Points on a hilly landscape, in no order, each with its height.
A climber steps from a point to the highest of its 2 nearest points, and stops where none of them is higher. Distance is the straight distance between rows; heights are no part of it.
Topo h=3.24: [157 103 128  78 179 123 150 111 131 109 151 115 136 120 107 116 187 156
 157 192]
Zosi h=1.75: [ 94 129 147 179  86 137  86 182 138 141 153 106 138  95 127 162 121 153
 167 189]
Guzo h=2.68: [114 147 186  95 162 108  92 122  53  94 157  96 136 130 105 120 144 153
 116 144]
kazok h=3.08: [110 143  98 155 129 176  89 188 116 144 176 120 123  43 166  89  59  87
 146 114]
nosuf h=2.01: [142 101 125 100 136  97 103 133 116 117 163 166  84 132 136  51 146 108
 154 136]
Dinek h=0.06: [ 68 156 152 134 130 102  86 160 127 133 168 134 181  98 113 104 106 148
  83  95]
kibo h=2.38: [167  87 115 117 131 121 131 136 132 119 141 142  51 147 127  98 148 113
 146 157]
kap h=5.40: [154 129 125 156 117 129 138 123 131 117 100 115 138 159  98 151 141 159
 100 129]
mifet h=4.80: [125 114 133 121 203 128 148 173 166 105 179  82 107  97 139 116 144 101
 111 150]
Pubi h=1.21: [145 134 123 195 174 153 142 136 154 114 112  72 121 144 152 126 125  85
 111 143]
det h=2.09: [179  93 106 127 152 135 135  88 102  89 130 125  33 159 109  88 172 149
 117 165]
sidok h=4.83: [106 152 133  77 117  99 108 158  85 156 166 146 150 145 133  58 125 154
 127 142]
pozim h=1.27: [109 123 135  81 137 117  82 121 124 113 153 132 161  44 153 127  98 109
 186 121]
soteg h=2.07: [148 114  76 142 126 136 137 170 169 148 144 114 104 101 160  99 100 135
 154 175]
kir h=1.13: [125 102 107 149  58  94 113 103  95 140  80 167  72 168 134 154 105 116
 125  86]
Pesep h=3.61: [122 159 131  67 131 128 139 177 115 155 146 124 182 100 128  90 100 178
 114 138]
nim h=1.54: [151 139 151 170 181 152 146  76 121  88 106  92 106 164 121 136 184 124
 127 168]
Lozo h=4.05: [ 89 104 119 126 126 119 146  77 209 151 133 124 122 122 138 163 152 148
 103 137]
fefif h=2.29: [117 147 104 177 160 164 102 155 154 106 136  91 176  74 148 103 107  77
 147 116]
nuper h=2.62: [129 132 136  65 115 131 135  79  47 119 129 138  45 161 115 132 147 166
 113 131]
von h=5.64: [157 153 124  87 165 152 175 163 124 121 137 123 137 114 141 108  65  87
 108  86]
Mus h=2.22: [109 130 157 173 121 146 146 145 188 145 129 123 147 142 124 155 161  92
 149 150]
Lokik h=3.52: [128  97 130 122 110 134 160 102 188 148 138 130  92 114 137 206 113 108
 116 128]
kegu h=1.45: [100 121 114 133  63  86 101 120 101 149 103 170 112 115 138 158  80 140
  97  70]
Nisaf h=4.32: [117 129 104 117  80 111 137  41 134 145  61 130 144 154 122 175 150 171
 103 103]
sis h=4.98: [100 131 116 125 180 118 123 115 156 112 147  93 170 113 115 113 151 166
  96 138]
pupu h=4.82: [ 87 111 113 107  96  99 121  83 184 169 129 149 156 110 124 136 139 162
  94 116]
dibo h=2.17: [153 107  98 116 155 118 136 194 125 116 152  78 100 139 109 126 155 193
 117 192]
zagub h=3.64: [ 99 170 119 150  66 118 112 172  68 152 108 157 155 160 156 108  81 129
 128  93]
movez h=2.61: [ 96 154 121 207 116 192  71 172 127 134 152 116 154  57 142 123  93  77
 145  96]
vef h=2.77: [152 135 175  87 136 136 138 129 103 118 127 113 172 141  86 132 183 152
 161 165]
mem h=3.73: [142 130 160  76  96 144 160 178 113 144 147 151 111 137 123 152 105  93
 165 134]
meza h=1.98: [136 138 138 151 149 153  96 146 123  92 131 112 169  84 133 116 116  37
 202 112]
Gubur h=3.34: [200 112 131  90 162 148 155 134  60  90 126 115  63 147  88 130 121 145
 102 121]
Fila h=5.45: [142  97 142 152 163 140 147 200 160 110 147 123 108 142  99 127 148  98
 113 143]
mopaf h=2.48: [ 72 169 160 151  86 120 145 116 121 170 120 142 135 149 180 190 100  97
 128  96]
Nokur h=4.48: [125 136 138 143  80 151 154 176 143 139 108 143 170 112  90 171  91 134
  80  77]
Vuf h=4.95: [140  89 147 163 106 125 133 181 163 127 137 166 124 129  65 159 165 129
 116 139]
Deze h=1.69: [139 124 133 130 140 132  82 139  89 103 131 125 147  71 147 123  84  84
 192  99]
ligev h=3.94: [189 135 122 105 210 147 151  96 106  60 109  93 131 130 124 102 129 114
 104 101]
pep h=0.92: [160 106 110 190 116 134 131 144 156 124 107 120  72 129 149 169  82 106
 138 136]
tel h=2.58: [118 122 111 113  94 125 155  61 135 165  82 176 127 169 159 130 167 108
 179 115]
pupeb h=2.47: [136 143 165 115 144 133 150 120 152 135 125 121 168 146 123 142 168 106
 156 163]
Zivu h=5.98: [ 97 107 125 126  88 124 148 143 212 164 139 171 153 111  91 129 139 121
  95  98]
voto h=4.28: [ 92 171 119 166 106 106 111 109  85 161  93 148 140 177 174 104 108 113
 114 105]
Malab h=3.13: [108 117 160 133 113 113 133  83 147 134 134 136  90 117 150 186 125  86
 156 124]
Fimo h=6.12: [126 119 113 186 143 120 104 170 146  95 118  79 139 136 106 153 138 174
 103 152]
ges h=0.73: [ 86 155 113 167  96 131  80 126 122 150 133 122 185  69 146 128  97 143
 149 128]
lat h=7.17: [114 148 159 132 189 115 113 150  98  95 156 115 151 145 112  66 136 103
  70  92]
nogo h=0.94: [125 109 108 170  70 105 107 117 121 146 110 182  69 196 122 102 135 122
  86  94]
bipi h=6.09: [129 131 113 152 164 108 105  68 100 111 117 138  99 166 140  52 146 126
  95 107]
dazi h=0.20: [136 173 151 127 104 159 177  86 112 163  78 142 143 213 121 146 191 115
 138 130]
Fozik h=4.12: [152 110 171  97  91 120 156 136 130 134 120 189 134 137  96 176 134  73
 173 107]
Tafo h=1.88: [153 115  98 130 114 130 129 173 144 147 140  97 104 138 127 125 122 171
 142 191]
zabo h=0.60: [153 130 119 198 100 138 108 131 151 126  88 157 174 133 118 131 137  87
 199 134]
tupib h=4.88: [155 134 118 151  71 151 147 152 132 146  84 134 179 143  90 165 112 154
 115 114]
ner h=5.59: [104 134 152 195 181 116  83 162 109  83 151  55 128 136 129 132 156 140
 100 154]
luf h=2.49: [154  76 109  90 132 115 142 181 136 106 146 125  99 133  66 145 173 196
 114 156]
sali h=3.25: [111 106 132 103 114 120 138  66 132 131 117 123 119 144  71 143 203 211
  94 154]
poti h=4.51: [154 102 176 136 109 117 142 141 129 122 120 173 129 146  65 153 170  99
 148 118]
Pida h=1.10: [ 87 151 104 165  84 170  86 165 120 173 146 157 153  58 163 139  76 158
 160 124]
Fof h=3.40: [136 134 137  49  85 142 168 157  96 165 133 131  99 152 148 153  95 140
 135 142]
lugi h=3.80: [ 89 127  98 111  89 104 118 115 182 180 150 153 124  99 148  99 113 158
 123 138]
Boza h=1.58: [116 149 131  87 145 125 116  94 132 128 127 142 191  88 145 102 133 112
 186 130]
fipa h=4.13: [103 152 151 160  72 156 123 195 135 147 144 163 157  99 112 155 107 113
 105  94]
Kemo h=3.09: [108 149 160 116 156  94  66 112  88  97 139  98 192 104 115  93 128 160
 130 134]
gezul h=0.76: [138 110 108 194  94 133 107 125 146 129 100 152 122 115 138 157 103  93
 174 117]
riken h=2.11: [ 94 160 131 109 137 118 142  75 133 146  97 169 181 148 159  99 157  94
 168 108]
Zotof h=4.42: [157 130 143 110 181 147 166  91 130  95  92 139 154 150 104 104 170 103
 107  95]
mef h=0.37: [ 82 162 127 157 118 115 121 113 160 147 127 122 195 107 149 115  89 147
 101  97]
turuv h=4.09: [113 106 134  98 217 121 137 141 136  92 175  77  83 101 137 150 138 165
  87 137]
vube h=4.84: [160 126 130  95 142 150 180 127 156 139 111 160 172 172  91  91 167 102
 104 100]
buf h=4.71: [168 129  97 118 175 150 137 168 130  82 134  97 132  74 149 114  50 116
 101 102]
sudas h=1.78: [149 136 131 147 151 137 125  60  83  99  99 121  72 161 130 114 168 135
 154 163]
mufi h=2.76: [116  80 138  90 106 105 126 146 124 125 147 133 101 149  54 145 186 192
  84 143]
Zoku h=3.79: [135 109  97  93  82 135 137  59 144 140  84 100 146 146  95 174 168 207
 101 130]
lep h=6.28: [128 132 156 180 168 108  89 143 102  81 141 113 141 155 108 109 138 116
  85 118]
fosok h=3.01: [158 116  97  92 110 136 162  93 153 140 102 148 117 136 155 136 113 111
 158 127]
kibal h=2.95: [129 176 119  70  93 148 160 170  98 170 127 117 166 124 144 147  81 159
 123 124]
Nebon h=2.18: [126 113 124  67 106 106 112  90  86 124 129 134  71 130 114 159 112 186
  76 102]
viv h=3.84: [118 145 103 138 138 147 122 188 137 130 151 108 133  73 159 104  57 131
  97 112]
Beba h=1.35: [150 111 141 108 149 140 168 147 177 124 157 158 107 112 127 115 133  46
 154 115]
Runa h=2.84: [114 129  83  89 107 136 147 142 182 194 158 132 115  82 176 105  88 153
 144 158]
Zegi h=4.15: [ 92 128 116 125 177 122 138  62 163 142 146  99  70 126 178  99 141 112
 120 157]
Dusus h=5.24: [113 136  99 140 120 109 117  25 123 134  74 131 154 147 162 147 122 148
 131  99]
zes h=5.13: [ 99 150 122 153 136 104 103  93  96 120 109 144 156 178 139  60 154 115
 104  91]
subut h=4.04: [131 104  93 113 207 104 119 108 149  97 140  91 140 112 116  89 183 192
 118 171]
zoda h=3.02: [179 135 113  84 125 131 140 131  51 120 111 131  71 178 128 102 120 154
 130 135]
Lar h=1.99: [117 132 143 188 125 152 125 181 160 127 154 101 161 103 108 160 137 114
 156 178]
Dofi h=1.06: [153 131 108 177 145 149 143 123 139 116 113 101  76 138 189 135  78  72
 122 112]
Pado h=5.32: [122 113 131  87 132 142 175 144 203 153 140 157 148 134  95 110 161 114
  90 102]
lupel h=3.48: [ 99 133 131  95 136 131 152 109 161 170 159  96  63 130 179 150 127 125
 130 164]
timu h=4.97: [128 132 116 155 170 118 112  57 161 132 123 123 114 163 162  87 167 108
 127 153]
nudu h=0.44: [158 142 125 171  76 146 145 127 122 145  72 155 138 187 134 151 149 103
 200 156]
sov h=2.67: [181 101 100  72 113 134 163 131 139 130 120 155 106 149 110 103 150 124
 148 145]
vit h=1.80: [ 92 128 127  88  62  99 119 117 102 145 124 134 113 124 119 176  82 177
  81  95]
tetud h=6.05: [112 162 157 111 140 113 128 154  94 136 162 134 128 153 142  98 119 109
 103 115]
rez h=0.32: [146 160 149 173 116 138 146 118  88 132  90 119 128 206 132 116 164  94
 153 156]
fuzir h=1.43: [125 139 100 187  65 162 113 184 125 165 129 128 136  95 151 151  77 157
 161 163]
Gor h=2.78: [ 82 154 167 142 126 126 143 110 136 154 136 134 118 125 185 171 118  66
 168 118]
kupud h=3.99: [ 87 155 141 122 158  88  86  81 121 136 147 102 161 131 143  94 150 165
 113 134]
gebe h=7.21: [142 118 104  98 138  96 114  36  96 115  93 123 119 117 147 129  98 161
 138 111]
leri h=3.66: [149  85 160 126 153  97 109 128 108  69 148 138 111 110  90 159 118 124
 127 107]
Maba h=3.74: [ 98 175 143 169  60 150 120 187  91 171 112 182 168 132 137 155  97 132
 137 105]
Kom h=1.65: [134  98 131 103 144 123 112 159 138 120 171 173 120  97 118  58 139  69
 160 113]
ker h=3.20: [126 122 187 103 125 101 103 123  65  97 137 124 108 110 110 163 112 122
 133 108]
keper h=4.31: [155  94 131  94 142 118 123 150 126  87 146 115 134  62 101 173  97 163
 137 117]
Lagop h=5.18: [154  94 114  74 153 120 125  93 124 103 122 107 129  91 131 151  91 166
 128 129]
lilek h=1.36: [153 125 119 191 193 143 129 129 162  97 103  74 130 146 127 125 180 115
 134 177]
Fetu h=3.60: [184 121 119 120 171 139 151 120  95  80 113 121  91 153 119 124  99 104
  89  99]

For each start below, name the point where the climber stops.
pozim -> von
Fof -> Fila
kegu -> Zivu
nudu -> fosok
Tafo -> gebe
Fetu -> Zivu
ges -> sis
Maba -> Fimo
lilek -> fosok
